Points, in no order, along strands that fork and pass close to each other.
Two points are linked if the straight distance between their rows is under 8.98. Some points are linked to none.
pema: [-5.70 -1.79 -0.62 -1.54  1.25 -1.65  4.89 -2.91 -0.40  2.26  0.63  0.16
  1.40 -2.00 -0.47 -1.70  1.73 -1.87  0.51  3.83 -1.59  2.88 -1.14 -2.02
  1.50 -0.77  1.08 -0.08 -0.52]
Tem: [ 0.67 -0.29  0.62  2.29 -0.77  1.73  2.81  1.63  1.93 -1.25 -1.79  3.10
  0.49 -0.29 -1.26  3.14  1.93 -1.63 -3.58 -5.67 -1.78  1.60  1.45 -1.58
  2.61 -1.13  0.02 -2.65  0.69]
Fel: [-2.20  2.56 -3.31  0.77 -1.41  3.05  0.40  0.77  0.09  1.39  3.17 -0.16
  2.25 -1.34 -0.82 -1.16 -0.16 -3.19 -1.00  4.60  3.19 -1.17  1.33 -0.87
  2.22  0.02 -1.87  0.63  0.63]
dufig: [-4.96 -2.42 -1.71 -3.02  0.96 -1.08  3.88 -1.95 -0.15  0.28  2.24 -0.92
  1.21 -0.82  0.93 -2.12 -1.42 -4.66  0.99  4.48  0.00  2.06  1.74 -2.08
  0.16  1.31  0.45 -0.94 -0.61]
fuze: [-0.52 -0.13 -1.21  0.55  2.45  0.27 -1.67  0.07 -4.51 -0.95 -0.06 -3.51
  1.26 -2.05 -0.96 -0.16 -0.40  0.49 -2.83 -1.67 -3.12  1.83  0.06 -0.65
 -0.67 -1.08  1.15  0.65 -0.74]
Zoma: [ 2.07  2.25  3.48 -0.17  1.22 -0.11  0.19  2.00  1.95  4.68 -3.05  0.57
 -0.83  0.16 -1.98  1.36 -1.09 -3.16  0.24 -0.16 -2.05 -0.32  0.16 -2.26
  1.33  0.24 -1.00 -1.32 -0.84]
Noluz: [ 0.93  1.66  0.38  2.27 -1.10 -1.43  0.20  0.27  1.86  2.85 -1.37 -0.09
 -0.31 -2.20 -1.53 -0.22  0.04 -0.08  1.69  1.64 -0.56 -2.84  3.41 -0.68
  2.89  2.84  0.11  0.33  4.02]
mezi: [-3.03  1.31  0.76 -0.74  0.72 -1.11  2.73 -2.27 -1.82  1.08 -1.73 -2.45
  0.30  0.71  0.18  1.42 -2.86 -1.68  2.22  1.21 -0.03  1.04  0.95  0.15
  1.33  4.42 -0.73 -3.35  1.04]
las: [-1.00  1.35  3.37 -2.46  0.75  0.57  1.87  1.83 -0.75 -1.60 -2.78 -0.91
 -2.45 -2.35 -0.79  0.00  1.29 -1.06  0.58  0.22  0.44  1.05  1.15 -1.23
  2.69 -3.79 -3.12 -3.63 -0.45]
rus: [ 2.90  1.58  2.36  0.03 -0.54 -1.00 -1.10 -3.08  0.67  0.55  0.62  0.02
  0.25  0.02  0.50  1.46  1.42  1.06  3.44  2.87  1.48  1.00  2.00 -1.48
 -2.56  2.99  0.46  5.12  2.38]
fesen: [-4.20  0.60 -3.35 -0.42 -1.55  5.33  0.59 -1.98 -1.94  1.56  0.84 -1.61
  1.83 -1.19 -0.24 -1.47  0.12 -2.73 -3.00  2.58  0.48 -0.53  1.11  0.64
  2.46 -0.36 -1.83  0.57 -1.48]
kav: [-3.80  0.68 -2.84 -0.76  1.60 -0.05  3.36  1.05  0.21 -2.74  1.61 -3.37
  0.04 -2.94  0.80 -3.00 -0.05 -0.75 -0.11  2.63  0.98  1.20  2.15  0.43
 -1.13  1.75 -0.23  2.55 -1.52]
sidir: [-0.89 -3.75 -1.80 -0.49 -1.70 -0.65 -1.84 -1.65 -1.25 -0.20  1.66 -1.35
 -0.49 -1.98 -0.89 -1.03 -0.95  3.11  1.16 -1.49  1.22 -1.66 -1.15  0.18
 -0.57  2.05  2.66  0.09  2.30]
leg: [-1.68  3.54  1.50 -1.86  4.07  1.74 -0.64  0.15  2.18  2.74  1.97 -1.62
  0.56 -0.33 -0.32 -1.80 -0.90 -1.99  0.59  3.87  1.54  1.74 -0.93 -2.47
 -0.15  2.57 -1.32  2.52 -1.21]
samod: [-1.49  2.98 -1.30 -0.72 -0.65 -0.12  0.96 -0.48  0.43  0.88 -1.08 -2.45
  0.68 -1.52 -1.64  2.55 -2.84 -1.36  2.37  1.66  2.05  0.04  1.34  1.73
 -1.28  5.77 -1.13 -0.72  1.72]
Gupa: [ 4.95  1.88  3.84  0.65 -0.81 -1.55  0.22  1.90  3.39  1.10 -3.92  1.18
 -0.02 -0.27 -1.98  2.06  0.61 -2.02 -0.31 -2.81 -2.00  1.59  1.36  0.20
 -1.00  0.45 -0.65  0.49 -0.95]
til: [-1.05 -0.45  0.99  3.00 -1.39 -0.17  0.29 -2.10 -3.43  0.83 -1.16  0.23
 -0.47 -2.77 -1.07  0.90  2.09  2.19  0.17 -1.69 -3.18 -1.18  2.75  0.06
 -1.24  0.55 -0.45  4.85  0.83]
duz: [ 1.38  0.12 -2.41 -1.46 -1.62 -1.08 -1.67 -2.68 -3.10 -2.09  1.25  0.44
  0.84  0.94 -1.53 -1.32  2.92  1.29  2.57 -3.46 -0.35  1.10  0.20  2.26
 -4.20 -0.21  1.26  1.88 -0.18]
mus: [-1.68 -0.16  0.86  0.44  3.59  0.21 -2.47 -1.62  0.47  2.44  0.74 -0.74
  0.08 -1.18  0.77  0.96 -0.41 -2.60  1.43  0.82  1.72  1.86 -0.72 -2.85
 -0.40  4.62 -0.11  2.50 -0.44]
nazo: [-1.01  0.69  0.91  0.01  0.07  1.16 -0.77 -2.20  0.61  1.79  2.06  0.58
  1.94  1.32 -0.33 -0.46  3.46 -0.83 -0.36  1.29 -0.12  0.06  0.17 -2.48
  5.57 -0.87  1.02  0.74 -1.26]
Duzov: [ 2.48 -0.51 -0.60  3.36 -2.65 -0.56  0.01  0.68  1.77 -0.65 -0.90  2.11
  1.42  4.23  1.46 -0.23 -0.46  1.34 -2.54 -3.15  0.38 -1.00  1.32  4.38
 -0.25 -0.27  0.47 -1.42  0.34]
lal: [ 0.82  2.88 -0.41  2.29 -0.82 -1.18 -1.85 -1.54 -1.58  1.80 -0.29 -1.55
 -0.37 -0.08 -0.35 -2.06 -1.41 -1.16 -0.11  2.27  2.21 -1.04  0.20  1.51
  1.21 -0.89 -0.69  2.13 -0.41]
zef: [ 2.53  1.53  1.19  2.08  2.31  1.53  1.13 -0.33 -0.67  1.84  1.52  1.36
  1.97  1.92  3.00  1.94 -0.86  0.22  0.68  2.50  3.97  3.50  0.62 -1.51
 -0.62  1.56 -0.40  2.79 -1.20]
zapi: [ 0.62 -2.59  1.01 -0.91  2.45  3.78  0.83  1.18 -0.68  1.86  2.35 -0.09
  3.58  2.37  2.54  1.84  0.53  0.95 -0.53  2.48  1.45  2.38 -0.78 -2.04
 -0.91  1.32  1.25  1.41 -1.27]
Gibu: [-0.72 -1.48  2.90 -0.93 -0.77 -2.48 -3.78 -0.34 -3.62  1.26 -1.62 -0.12
  1.01  1.48  1.42 -1.41  2.35  0.14  1.12  0.43  1.57 -1.28 -2.67 -0.86
  1.14 -2.29  1.08 -1.21  1.53]
Rakag: [ 2.12 -1.49 -1.45  1.47 -3.90 -2.23 -1.02  2.65 -1.51 -2.01  0.05  0.80
  0.47  0.14 -0.36 -0.34 -1.37 -0.26  0.28 -4.07  0.53 -1.33 -0.73  2.84
 -5.67  0.66  0.97  0.07  0.28]
dosod: [-0.44 -0.57  0.78  0.60  2.40 -1.17 -2.33 -1.20  1.25 -1.08  0.05  0.86
 -0.15  0.62  1.83  1.45  0.40  0.35  1.56 -0.16  0.92  1.37 -3.67 -2.53
 -2.35  3.73 -1.44  0.81 -1.66]
sir: [-4.01 -1.92 -0.49  0.00 -1.55 -0.28  2.43  0.17  1.83  0.07 -1.48  2.63
 -1.94 -0.61  0.39  0.41 -0.17  0.02 -0.51 -3.09  0.04 -0.23 -0.61  2.81
  1.14 -0.33  0.61 -0.84 -0.84]
nemuz: [-1.46  1.94 -1.00 -3.52 -2.90 -2.05  2.34 -1.70  1.75  0.66 -2.94 -1.82
 -1.68 -0.33  0.56 -3.61 -3.95 -1.14  1.15  2.47  2.06 -1.55  0.63  2.04
  1.78  0.57 -0.28 -0.22  0.98]
zesog: [ 1.10 -2.16  1.25 -2.44 -2.67 -1.07 -1.21  0.92  2.04 -0.47 -3.69 -2.95
 -1.03  0.15  0.88  0.08 -1.77 -1.67 -0.50 -2.18  1.57 -0.67 -0.53  1.47
  1.93  0.80  1.98 -2.87 -1.02]
Bopun: [-1.48  0.70  4.16  0.24 -0.38  0.19 -1.46 -0.22  0.06 -0.97 -1.45  1.80
 -1.59  3.65  1.55  2.11 -0.88  0.54 -0.69 -0.81 -0.53 -1.44 -1.85  1.25
 -0.67 -0.93 -3.11  0.61  0.21]
pabid: [-4.36  1.72 -1.75  2.22  2.85 -0.40  0.64  1.55 -1.92 -1.86  3.65 -3.98
  0.07 -0.29  0.41 -2.23 -3.20 -1.87 -1.07  1.75 -0.73 -0.62  0.58  0.39
  0.08  1.15 -0.30  1.40 -0.95]
gavag: [-2.02  0.06  1.51 -1.08  0.50 -0.55 -0.12  0.92  0.00  1.30 -1.90 -0.05
 -3.64 -2.27  2.14 -0.32 -2.34 -0.98  1.89  3.50  4.42 -0.22 -0.70  2.00
 -1.15 -0.02 -2.10  0.37 -0.95]
Bidib: [ 1.82 -0.47  3.59  2.30 -0.38 -0.17  0.03  2.24 -2.98 -0.80 -0.38 -0.03
  0.36  1.51  4.03  0.09 -2.88  3.95 -0.62 -0.93 -0.14  0.55 -1.29 -1.30
 -4.28 -1.04 -0.95  1.99  1.48]
tal: [ 0.10 -3.00 -0.27 -3.08  0.41  2.27 -0.65  2.20  1.60 -0.12 -0.43 -2.27
 -1.63  0.21 -1.52  0.15  3.86 -0.66 -1.45 -2.13 -1.80 -2.90 -1.34 -0.01
 -2.54 -0.60  3.28 -1.50 -1.72]
lili: [-2.39  1.29 -1.81  1.26  1.58  2.62  1.78  0.97 -2.05 -1.16  2.80 -1.21
  1.31 -3.01 -0.06  0.08  1.15  1.43 -0.47  0.76  0.30  1.04  2.43 -0.59
 -1.85  1.03 -0.33  4.65  0.66]
Romen: [ 0.94  2.89  1.56  1.38  2.90 -2.25  1.65  1.25 -1.35  0.01  0.05  0.93
  0.55  0.60  2.09 -1.64 -1.84  4.30 -0.73 -1.26 -0.71  2.17 -0.73 -0.79
 -2.73 -1.01  0.86  2.53  0.72]
befo: [ 0.35 -0.66  2.52 -0.85 -0.78  2.32 -2.15  0.11 -0.50 -3.01 -0.05  2.17
 -1.19  3.00  0.84  3.56  1.51 -0.23  0.41  0.22 -3.53 -1.56 -0.80 -1.82
 -1.51 -1.64 -2.96  2.24  0.88]
dilob: [ 3.74  4.88 -0.66  0.67 -0.10  1.23 -0.20 -1.94  1.03  2.26  0.51 -0.28
  1.01 -0.07 -3.84  0.49 -0.03  0.78 -0.28  0.70 -1.86 -1.11 -0.09  2.22
 -1.23  1.49 -2.17 -0.95 -0.11]
Duze: [-0.89 -1.19  0.47 -1.39 -2.88 -2.06 -3.43  2.07  0.06  1.13 -2.96  0.82
 -0.21 -0.59  0.03  0.85  0.99 -2.40  0.76 -1.36  1.62 -2.24 -2.03 -0.22
  0.52  0.14  0.06 -1.40  0.61]
Vagap: [ 2.25 -1.94  1.01 -1.07 -1.98  0.61 -4.53 -2.11 -0.39 -2.83 -1.08  0.71
 -2.09  0.21 -1.76  2.72  0.37  0.90 -1.19  0.75 -2.84 -0.42 -1.54  0.46
 -2.15 -2.18 -2.71  1.68  1.93]
vireb: [ 2.37  1.25  0.27  0.40 -2.24  0.14  1.06 -1.30  1.86  1.03 -1.17  0.01
 -0.38 -0.51 -2.70  3.33 -2.12  1.33  0.66  0.45 -0.51 -1.25  0.20  3.21
 -2.42  3.85 -2.60 -1.63  1.19]
Deku: [-0.90 -2.48  0.52  2.03  2.64  0.84  0.56  0.87  1.21  1.60 -0.69  0.74
  1.00  0.00  1.49 -0.74  2.75 -1.14 -1.02  3.78 -0.39  0.35 -0.16 -4.43
  5.29 -1.12 -0.35 -1.33  0.10]
bepo: [ 2.32  3.09 -1.51  1.17  0.58  0.94 -0.31 -2.03 -0.62  2.00  2.07 -3.56
  1.05 -0.61 -2.66 -4.33 -2.23  0.55 -0.60  2.27  0.91 -1.35 -0.89  1.29
 -0.06  0.40 -0.80 -1.19 -0.38]
gel: [-0.86 -4.92  0.47  0.91  0.30 -1.46 -3.14  0.87 -2.75 -1.68  1.57  1.41
 -1.23  0.20  1.85  0.90 -0.92  2.52  1.03 -0.19  0.35 -0.84 -1.48  0.41
 -2.89 -0.08  0.94 -0.10  3.11]
Rasu: [ 0.95 -2.90 -1.34  0.45 -0.74  0.56  0.77  0.27  0.01  1.51  2.56  0.61
  0.92  0.42 -2.22  3.52 -0.94 -1.86  1.33  3.97  0.80  0.08  0.86  1.32
  1.06  1.75 -0.65 -3.43  1.28]
Podi: [ 1.90  0.29 -0.52  0.46 -1.37 -1.02 -3.64  0.68 -3.47  1.18  1.81  2.43
  2.28  2.50  0.99 -1.95  1.59 -0.41  1.58  1.04  2.93 -1.12 -3.48 -1.11
 -1.43 -2.76  0.46 -2.37  1.51]
Refus: [ 1.07  3.36  0.22  2.52  1.72  0.00 -1.60 -1.10 -1.55  1.38  3.70 -0.04
  0.95  1.79  0.92  0.07 -0.69 -2.38  0.09  3.49  2.98  0.44  1.46  0.52
 -0.55 -0.02  0.59  3.76  0.96]
kudi: [-0.54  1.15  1.97  1.25  0.40 -3.31  0.47 -2.35 -0.79  0.52  2.84  0.51
 -0.49  1.10 -0.98 -1.08  0.08  2.73  2.30 -1.43 -1.69 -0.37  0.96 -1.16
  3.27 -0.42  3.13  1.03  1.46]
Rul: [ 0.43 -2.04  1.15 -0.41  3.36  2.51  2.22 -1.29  0.63  1.55 -3.03 -2.60
 -1.11  0.44  1.50 -1.18  3.48  1.25 -1.68  2.18 -2.04  0.05 -0.34 -1.30
  1.16  0.08  0.41 -7.30  0.06]
Lubor: [ 0.77  2.37  3.85 -1.15 -2.14 -0.17  2.73  3.03 -0.50 -0.90 -0.60 -0.71
 -0.90 -0.57 -0.37  0.58  1.42  0.64  1.62  2.34  2.25 -0.85  1.95  1.88
  1.50 -3.67 -1.81 -0.72 -0.84]
muk: [ 1.77 -0.79  2.26  2.48 -0.88 -0.88 -0.19 -0.22 -1.47 -1.52  2.05  0.73
 -0.40 -0.31  1.81 -0.21  0.73  3.09  1.47 -2.86 -0.42 -0.84  1.46 -2.11
  1.79 -2.00  1.15  0.79 -0.08]
Nuras: [ 1.47 -0.23 -1.82  0.60 -0.80  0.35 -0.34  3.26  2.37  0.58  0.54  0.93
  0.38  0.01 -0.68 -0.92  0.50  1.14  1.25  1.22  1.23 -3.27  2.08  0.66
  0.62  1.34  0.91 -0.86  2.66]
remo: [-1.75 -0.36 -3.02  1.63  1.47 -3.62  1.44  2.89 -0.51 -0.74 -0.44 -0.59
 -0.09 -2.21 -0.68 -1.15 -2.84  0.01 -1.00 -3.22 -2.61  1.07  1.04  1.24
 -2.24  1.27  2.04 -1.37  0.50]
mifa: [ 2.34 -3.13  1.16 -0.33  2.24  2.65 -1.70 -0.82  3.29  1.03 -1.07  2.28
 -0.73  3.18  1.94 -0.99  1.78  3.03 -2.81 -1.80 -0.66 -1.08 -3.04 -0.58
  0.15 -1.52  1.19 -4.02 -0.06]
Vos: [ 0.11  1.06 -1.41  0.97  1.76 -0.45 -1.47  2.48 -1.43 -2.47  2.80 -0.70
 -0.76 -2.49 -1.20 -0.66  0.53  0.93  1.19  0.70  1.79 -0.73 -2.58 -0.12
 -1.40 -1.50 -2.59 -3.99  0.70]
Zapo: [-1.68  0.94  2.23  0.18 -0.80 -1.31 -1.94 -1.49 -0.39 -1.50 -1.65  0.97
 -3.36 -0.48  1.13  2.37 -4.05  0.53  0.23  0.35  2.20 -0.10 -1.19  2.87
 -1.29  0.23 -2.78  2.59  1.08]
lemo: [-0.99  2.88  0.20 -2.80 -1.52 -1.87  4.90  0.97  1.87 -2.04 -3.29 -2.77
 -0.59 -1.09  0.94 -3.41 -0.87  1.07  0.52  2.48 -0.30 -1.02  2.36  1.33
  1.45 -0.57 -1.07 -0.91  0.90]
segu: [-0.01 -1.76  3.16 -2.08  1.95  2.10  0.07 -0.85  1.90  2.61 -2.15  0.59
 -2.57  1.94  0.66  0.38  2.81  0.94 -1.86 -0.39 -0.70 -0.22 -1.66  0.64
  1.99 -2.35  0.98 -6.39  0.31]
gol: [ 1.17  0.72 -1.08  1.84 -2.13  0.14  2.01  1.75  1.55 -3.07  0.47  1.87
  0.29  0.04 -0.66  1.76 -0.35 -0.48 -3.33 -4.07 -1.49  0.79 -0.19  0.16
  1.62 -3.61  0.77 -0.34 -1.79]
Kad: [ 0.06 -0.18 -5.26  0.71 -2.33 -1.93  0.29  2.33  0.33 -1.22  0.80  0.69
  0.80 -2.59 -2.79 -1.48 -1.90 -0.75 -1.28 -3.91 -0.48 -1.42 -0.57  0.84
 -2.19  0.51  1.80  0.47 -0.13]
lemuk: [ 1.73 -1.99 -1.49  0.35  0.51  1.07 -2.34 -1.15  1.43 -0.48  0.99  0.45
  1.84  1.77 -0.35 -1.76  0.36  1.97 -1.97 -2.82 -3.55 -2.00 -3.29 -3.07
 -0.83  0.91  2.51  1.06 -0.05]
duzo: [ 0.92 -0.91 -1.58  0.15  1.62 -1.36  0.02 -0.78 -1.94 -1.90  1.11 -1.91
 -0.46 -1.57 -0.88  0.64 -0.81 -0.34 -0.87  0.25 -0.09  3.53 -0.29  1.39
  0.78 -2.56  0.51 -1.11 -2.44]
Dun: [-1.63 -2.56 -1.65 -1.68  3.09  1.26 -0.01 -0.27 -1.59  1.98  2.30  2.60
  3.16  1.62  0.80  2.06  1.51  1.70 -0.29  0.01 -0.31  3.20 -1.65 -2.54
 -0.13  0.97  2.44 -0.16  2.10]
fen: [-2.67  0.45 -2.42 -0.13 -1.12 -0.38  3.84 -0.26  2.22  0.93 -1.38  1.10
 -1.76 -2.14  0.32 -2.21  0.45  0.14  1.33 -2.48 -0.08 -0.37  3.94  1.84
  3.41  0.00  0.79 -1.03 -1.56]
Lare: [ 0.33  1.28 -0.84 -3.09 -1.83 -0.47  3.65  2.48  0.87 -1.38  1.01 -2.59
 -0.34 -1.47 -0.73 -1.92 -0.11  1.00  2.13  4.19  3.58 -0.30  1.25  2.37
  0.41 -2.22 -0.26 -1.01 -0.64]
firu: [ 0.96  0.04 -0.76 -0.80 -2.50 -1.00 -1.83 -1.92 -0.53 -2.57 -1.01  0.70
 -0.60  1.53 -0.59  0.16  2.50 -0.69  0.20 -4.55 -1.50  0.09  0.90  0.81
 -1.11 -2.20  2.13  4.67 -2.99]
dip: [ 2.13 -1.49 -2.17 -0.06 -0.22  2.16 -1.69  2.25 -0.35  1.71  2.68  2.08
  1.45  3.12 -0.58  2.04 -0.43 -0.42  1.05  0.00  1.06 -1.31  1.44  1.74
  0.62  1.20  0.95 -4.55  1.70]
gav: [ 0.47 -1.12  0.54 -1.86 -0.89 -1.80 -0.78 -0.54  1.62 -0.17 -1.50 -3.95
 -2.60  1.64 -0.84 -3.62 -3.41  0.21  0.74  0.55  0.77 -2.86  0.63  2.14
  1.70  2.02  2.26 -0.45  0.18]
bamav: [ 4.00 -1.19  3.32  0.04 -1.47 -0.81  0.40 -1.43  5.19  1.27 -5.14  0.39
 -1.19  0.22  0.54  1.71  1.00  0.08 -0.92 -1.17  0.06  1.37  1.34  0.69
  1.82  0.87  0.89  1.29 -1.39]
fana: [ 3.67  1.47 -2.10  0.37 -0.51  0.80 -0.83 -1.17 -1.07 -2.51  1.98  0.78
 -0.56 -1.26 -1.23  0.34 -1.58  0.83 -1.85 -3.37 -0.39  2.24  0.43  1.11
  1.54 -4.17 -0.19  0.25 -3.01]
tubik: [-2.06 -2.21 -1.29 -0.50  1.07  0.02 -0.19 -0.22  1.58 -1.38  1.63 -0.42
 -3.58 -0.61  0.84 -0.07 -1.16 -0.31  2.07  0.94  3.26  0.24  0.65  3.26
 -0.36  0.85 -0.47  1.16 -3.40]
vazo: [ 2.65  1.96  2.16  1.00  2.19  0.69  0.04  0.57 -0.06 -0.50  0.68  0.92
  0.53  1.42  2.55 -1.01  0.13  4.96 -0.02 -3.60 -0.03  1.36  0.98 -0.96
  0.67  0.23 -0.31 -1.06 -0.35]
guli: [-1.76  1.08 -3.41 -1.36 -1.46  1.83  2.26  0.66  1.40  0.13  1.98 -0.35
  0.76 -1.13 -3.57  1.86  1.00 -3.50  0.46  4.29 -0.08 -1.35  1.70  0.63
  2.23  1.16 -1.96 -1.62  1.43]
Kevo: [-2.07  2.24 -0.57  1.00  2.44  0.89 -1.22  1.83 -2.61 -2.09  1.80 -4.16
  2.60 -0.48 -1.66  0.05 -0.12 -1.35 -2.93  1.81 -1.97 -0.56 -2.23 -1.64
 -1.41 -0.32 -1.19  1.15 -1.08]
Vuti: [-0.25 -4.22 -1.11 -1.79 -0.04  1.69 -1.62 -0.92  0.37  1.09 -0.87 -2.44
  0.36  0.46 -1.20 -1.79  2.38  2.31 -1.42  0.70 -0.65 -2.55 -0.78  2.00
 -1.27  0.88  2.63 -0.48  1.33]
bet: [ 1.85 -1.42  2.87  1.40  0.20 -1.66 -1.96  1.22 -3.19 -2.55  2.01 -0.14
 -1.39 -0.39  3.86  1.26 -2.75  1.23  3.22  0.28  2.22  0.12 -1.23 -1.88
 -4.68  0.34  1.32  1.40  2.76]
lel: [-3.02  1.97 -2.85 -1.25 -0.03  3.12  0.37 -1.71 -1.39  1.18  0.86 -0.25
  0.36 -1.08  1.40 -0.94 -3.00 -0.18 -1.48 -0.91  2.01  0.82 -0.50 -0.48
  2.43 -0.25 -0.40  2.39 -1.51]
Nutaz: [ 1.95 -0.55  0.13 -0.55  0.64 -0.91 -2.17  3.57 -1.45 -1.26  1.39  2.40
  1.25 -0.06  0.57  1.45  1.71 -0.43  1.61  0.20  1.93  1.03 -1.44 -2.62
 -0.77 -2.01 -1.12 -3.33  1.71]
lufev: [ 0.23  0.45 -1.82 -0.08  2.76  0.13  0.72  5.41  0.68 -1.72  0.73 -0.12
 -1.12 -2.05 -0.80 -1.40 -2.01  0.19 -0.82 -1.58 -1.22  0.26 -0.01  0.39
 -1.84 -0.60 -1.34 -4.31  0.54]
gam: [ 0.32 -0.43  1.50  1.80  0.15  0.80 -1.38  0.71  0.67  0.69 -0.49  0.97
  0.96  2.43  1.24 -1.95 -0.55  1.83 -3.38 -3.39 -1.46 -2.54 -4.73 -2.91
  0.29 -1.79  1.01 -3.32 -0.08]
fovas: [-1.73 -2.19  0.53  1.23 -2.54 -2.39 -0.65 -3.14 -2.17 -1.14 -1.03  2.38
 -1.55 -0.87 -0.49  3.12  0.05  0.00  0.36 -4.17 -2.06  0.73  1.85  1.22
  0.98 -1.04  1.21  4.00 -0.26]
vus: [ 2.22 -0.57  2.62  1.79 -1.89  0.08  0.00  1.27  2.95 -0.15 -3.16  2.50
 -0.05  1.48  2.40  0.40  1.07  0.43 -2.34 -2.27  1.27  0.76  2.88  2.46
  2.22 -0.61 -1.13 -0.73  1.24]
Kuf: [ 0.69 -1.50 -1.90 -0.63  0.53  1.44 -1.33 -1.81 -0.59  0.22  1.42  3.01
  3.93  3.16  0.77  0.59  4.28  1.45 -0.08 -2.83 -2.30  0.77 -3.08 -3.27
 -1.72  0.87  2.06 -2.24  0.77]
kape: [ 0.23  5.08  0.83 -0.64  1.85  1.06  1.14  1.90  2.52  2.83 -0.98 -1.27
  0.25  0.49 -1.14 -0.58 -2.43 -2.83 -0.04  1.91 -1.29 -1.06 -0.45 -0.91
 -0.25  2.17 -2.29  1.77 -2.19]
vuvif: [ 1.95 -0.86 -1.33  0.54 -2.35 -2.90 -2.78 -4.52 -0.98 -2.81  2.41  1.47
 -0.96  3.68 -0.90 -0.61  1.32 -0.04  2.39 -0.76 -3.32  0.30 -1.00  1.49
 -2.98 -0.59  0.36  1.59  0.85]
fuma: [-1.67 -2.81  0.47  0.67  0.60 -1.58  0.65  0.23  1.75 -2.26  0.42  2.52
 -1.79 -0.81  1.85  1.53 -0.49  1.55  1.20 -2.28  1.60  1.46 -2.48  0.55
 -1.32  0.61 -0.47 -0.29 -2.45]
zekog: [-1.95 -1.68  1.59 -0.29  2.98  1.86  3.09  1.68  0.55  0.01 -0.34  1.11
 -1.76 -0.95 -0.35  1.55  0.59 -0.93  0.56  2.16  0.09  1.44  0.69 -2.97
  2.95 -2.26 -1.82 -0.47 -1.53]
kazak: [-1.33  0.91 -0.70 -0.47  1.32 -2.16  0.84 -1.79  0.48  2.00  0.30 -1.07
  0.15 -0.08 -0.77 -2.54  0.98 -0.95  0.72 -0.96 -1.46  0.62  2.03 -0.65
  4.26  0.27  2.84  0.12 -1.42]
Far: [ 0.44  2.02 -1.16 -1.61 -1.27  1.92 -0.18 -0.91  1.09  0.05 -2.25  1.44
  1.57 -0.10  0.16  2.11 -1.00 -0.15 -2.58 -0.27  0.64  0.89 -2.22 -0.36
  0.53 -1.41 -0.98  3.19 -1.41]
zun: [ 1.61  1.22 -1.06 -1.44 -2.06 -0.89 -0.48  0.49  0.33 -0.06 -2.86  0.11
  2.27 -1.06 -1.08 -0.33  3.86 -0.85 -0.99 -1.15 -0.81 -0.50 -0.22 -0.13
 -1.02 -1.41  1.30  3.33 -1.84]
kas: [ 3.67 -2.12  0.88 -0.62 -2.88 -1.90 -4.41 -2.84  1.40 -2.14 -1.01  2.62
 -2.95  1.66  0.04  0.14  2.18 -0.69  2.42 -0.97 -2.78  0.84  0.29  0.05
 -1.15 -2.17 -1.33  1.53  1.31]
mogop: [-1.73 -0.23 -1.78 -3.00  0.65 -0.52  2.79 -2.37 -0.61  0.42 -2.10 -1.51
  0.17  0.29  0.56 -0.08 -1.16 -4.60  0.03  2.60 -1.10  1.05  1.65  0.72
  0.45  0.19 -0.44 -3.12 -1.89]
nub: [-0.94 -0.53 -0.96  1.77  0.23  3.54  3.48  1.29 -0.70 -0.11 -0.39  0.89
  1.20 -2.41 -1.68  1.62  2.39  2.57 -2.17 -0.17 -3.42 -0.78  2.35 -0.76
 -1.30 -0.34 -0.11  5.19  0.11]

A fork is a point with three links, a tip a point with one. Leave the first point through the second and follow the links. Name the first fork or tip that comes.
gol, fana => firu
remo, lufev => kazak
Duzov, vus => fuma
Rul, segu => pema
gav, zesog => Rakag
dufig, mogop => Rul

A fork is a point with three links. Follow the links from the first point to the second and name the forks in between, in order.
Tem, zun => firu
fuma, bet => kazak
lili, kape => firu fuma
Podi, Zapo => kazak fuma
duz, sir => fuma
mus, Duze => fuma kazak

Follow the links from the first point to the second, and from the first to the third. Name the last point that the two ways share.
fuze, Bidib, Lare => kazak
lufev, befo, kape => fuma
nemuz, gel, sir => kazak
vuvif, Kevo, Rasu => firu
Rasu, vus, gel => fuma
